Points, in no order, along strands that fork, close into loops and pass close to each other.
In the rows, 128 means zero.
Points whose rows are less than 34.1 apart are linked; no others are. Some points are linked to none.
J_655: [132 162 141 138 164 155 132 114]
J_470: [167  73 139 142 135 148 101 110]
J_210: [ 79 184 119 159  82  88 140 134]
J_335: [175  87 147 151 143 140 103 105]
J_779: [111  68 110  88  78 126 131 149]
J_832: [ 92 191 121 140 143 109 135 149]
J_480: [106 114 126 129  83 105 167 155]
J_996: [120 100 125 151 111 159 128 133]
J_426: [185 122 164 140 141 161 125  78]
J_893: [145 116 137 167 153 142 105 123]
J_611: [114 111 128 136 104 118 155 157]
J_593: [100 115 124 127  43  92 166 137]
J_46: [133  62 117 122 116 120 104 149]
J_211: [161 140 155 147 177 117 134 125]
J_422: [132  59 118  82 109 133 125 140]
J_506: [125 152 132 160 159 148 107 123]
J_337: [115  66 109  71 100 101 115 159]
J_321: [ 89 182 109 146 138 164  99 121]
J_125: [146 158 147 146 183 119 133 127]
J_577: [100 180 110 143 155 169  87 112]
J_769: [178 102 155 139 137 164 124  88]
J_47: [138 163 134 147 162 176  96  88]
J_839: [100 100 118 120  48  94 154 141]
J_671: [101 156 132 150 116  95 163 162]
J_455: [180 159 162 147 168 136 107  82]
J_400: [147  97 135 156 138 147 111 125]
J_992: [165 166 152 137 158 171 111  69]
J_397: [ 96 152 128 152  93  91 160 153]
J_153: [ 98 161 122 158 135 152 115 133]
J_661: [155 194 136 113 192 134 108  91]
J_167: [129 162 144 143 173 118 143 140]
J_776: [187 149 165 148 166 126 113  90]
J_172: [100 203  73  75 158 142 109 116]
J_502: [105  83 112 115  60 130 141 143]
J_625: [142 185 139 125 187 138 122 105]
J_976: [129 133 135 156 139 183 115 105]
J_553: [180  81 154 118 138 141 138 107]
J_750: [163  91 147 141 133 168 125 101]
J_385: [ 65 225  90 112  93 119 120 109]
J_587: [ 77 212  95 113 123 135 124 123]
J_678: [165  77 142 113 134 140 141 119]
J_781: [144  73 129 105 129 109 146 155]
J_377: [125 127 137 149 142 121 145 152]
J_24: [ 93 141 128 150  58  75 160 137]
J_376: [133 148 138 154 152 176 113 101]
J_873: [189  67 149 101 134 130 124 104]
J_754: [102  77 107  90  54 123 134 142]
J_970: [179 135 161 149 170 122 126 107]
J_304: [ 98  89 110 107  40  86 142 141]
J_610: [133  68 122  85 115 101 141 159]
J_44: [186  98 155 152 150 130 107 100]
J_856: [ 76 200 114 134 102 128 138 127]
J_419: [122  75 117  85  98  94 146 165]
J_632: [106  70 105  73  82  96 114 155]
J_390: [149  99 140 147 130 174 118 103]
J_668: [165 131 151 155 153 160 109  93]
J_181: [142 116 138 156 136 180 117 105]
J_569: [112 199  76  76 171 141 102 108]
J_308: [113 123 131 147 117 121 152 154]
J_317: [166  64 137 108 142 110 126 139]
J_545: [147  76 134 113 122 140 145 134]
J_473: [149  55 123  76 122 133 116 132]
J_680: [149  93 140 137 146 118 139 145]
J_822: [166  91 147 139 152 119 129 129]
J_163: [103 193 125 129 164 114 138 144]
J_685: [ 88 154 128 155  73  87 160 143]
J_931: [ 98  82 108  96  51  82 130 150]
J_843: [193 130 165 146 144 149 116  77]
J_56: [148 198 121 104 197 128 104  96]
J_574: [ 82 191 118 146 106 120 139 136]
J_2: [123  84 121 130 114  97 134 168]
J_760: [161  55 130  72 129 127 118 124]
J_960: [120 170 123 144 159 176  92  98]
J_66: [ 91 175 115 153 132 161 112 124]
J_518: [100 203 108 107 164 133 127 127]
J_871: [ 90 210  81  90 149 134 113 123]
J_17: [167 190 143 122 188 129 102  83]
J_71: [ 95 132 125 152  45  74 152 130]
J_416: [118 160 140 142 156 112 153 153]
J_919: [137 198 107  94 195 134 103 100]
J_579: [118  85 123 105  94  96 158 164]
J_819: [157 121 152 148 168 116 137 133]
J_133: [ 94 179 127 148 134 105 145 152]
J_731: [111  99 125 117  86  98 167 163]
J_615: [148  78 133 144 129 152 114 124]
J_620: [131 128 136 162 151 148 118 128]
J_326: [ 78 190 120 152  92 100 140 136]
J_176: [120  73 114 118 102 104 128 165]
J_198: [139 126 145 149 158 117 142 144]
J_797: [143  88 136 129 136 114 146 153]
J_865: [100  78 105  87  62  89 121 154]
J_216: [122  62 114  85  96 132 129 147]
J_997: [129 175 135 133 171 147 125 115]
J_267: [129  97 131 139 129 101 146 165]
J_674: [103 166 133 145 137 108 155 155]
J_51: [119 182 134 132 177 120 140 138]
J_536: [124 116 132 154 129 159 128 132]
J_568: [121  65 108 110 103 110 108 160]
J_789: [128  77 124 114 103 139 144 145]
J_212: [101 128 128 133  70 108 175 147]
J_493: [145  63 122 119 126 128 113 140]
J_279: [ 80 213  89 101 135 134 117 124]
J_570: [ 69 215  99 116 105 128 130 119]
J_508: [153  67 131 135 138 122 105 136]
J_598: [179  73 146 124 148 112 122 125]
J_740: [128 198  93  83 186 141  99  99]
J_91: [130  85 125 144 114 156 123 133]
J_244: [107 157 124 164 147 143 108 135]
J_495: [ 98 133 129 134  53 105 174 136]
J_158: [112  81 115 120  81 136 140 146]
J_942: [175  59 139  89 132 132 121 113]
J_110: [ 91 159 128 149 104 124 150 144]
J_84: [171 177 151 134 179 139 105  84]
J_806: [153 166 146 143 163 172 102  80]

How many points has the smallest loop of links through each point below? Write none if it is on no loop.
J_536 -> 7
J_416 -> 7
J_158 -> 14
J_377 -> none
J_976 -> none

A fork is a point with three links, a tip a point with one. Leave the first point through the second and follow the links. Name the first fork or tip that comes.
J_172, J_871 -> J_570
J_661, J_17 -> J_211
J_750, J_769 -> J_843
J_163, J_832 -> J_674
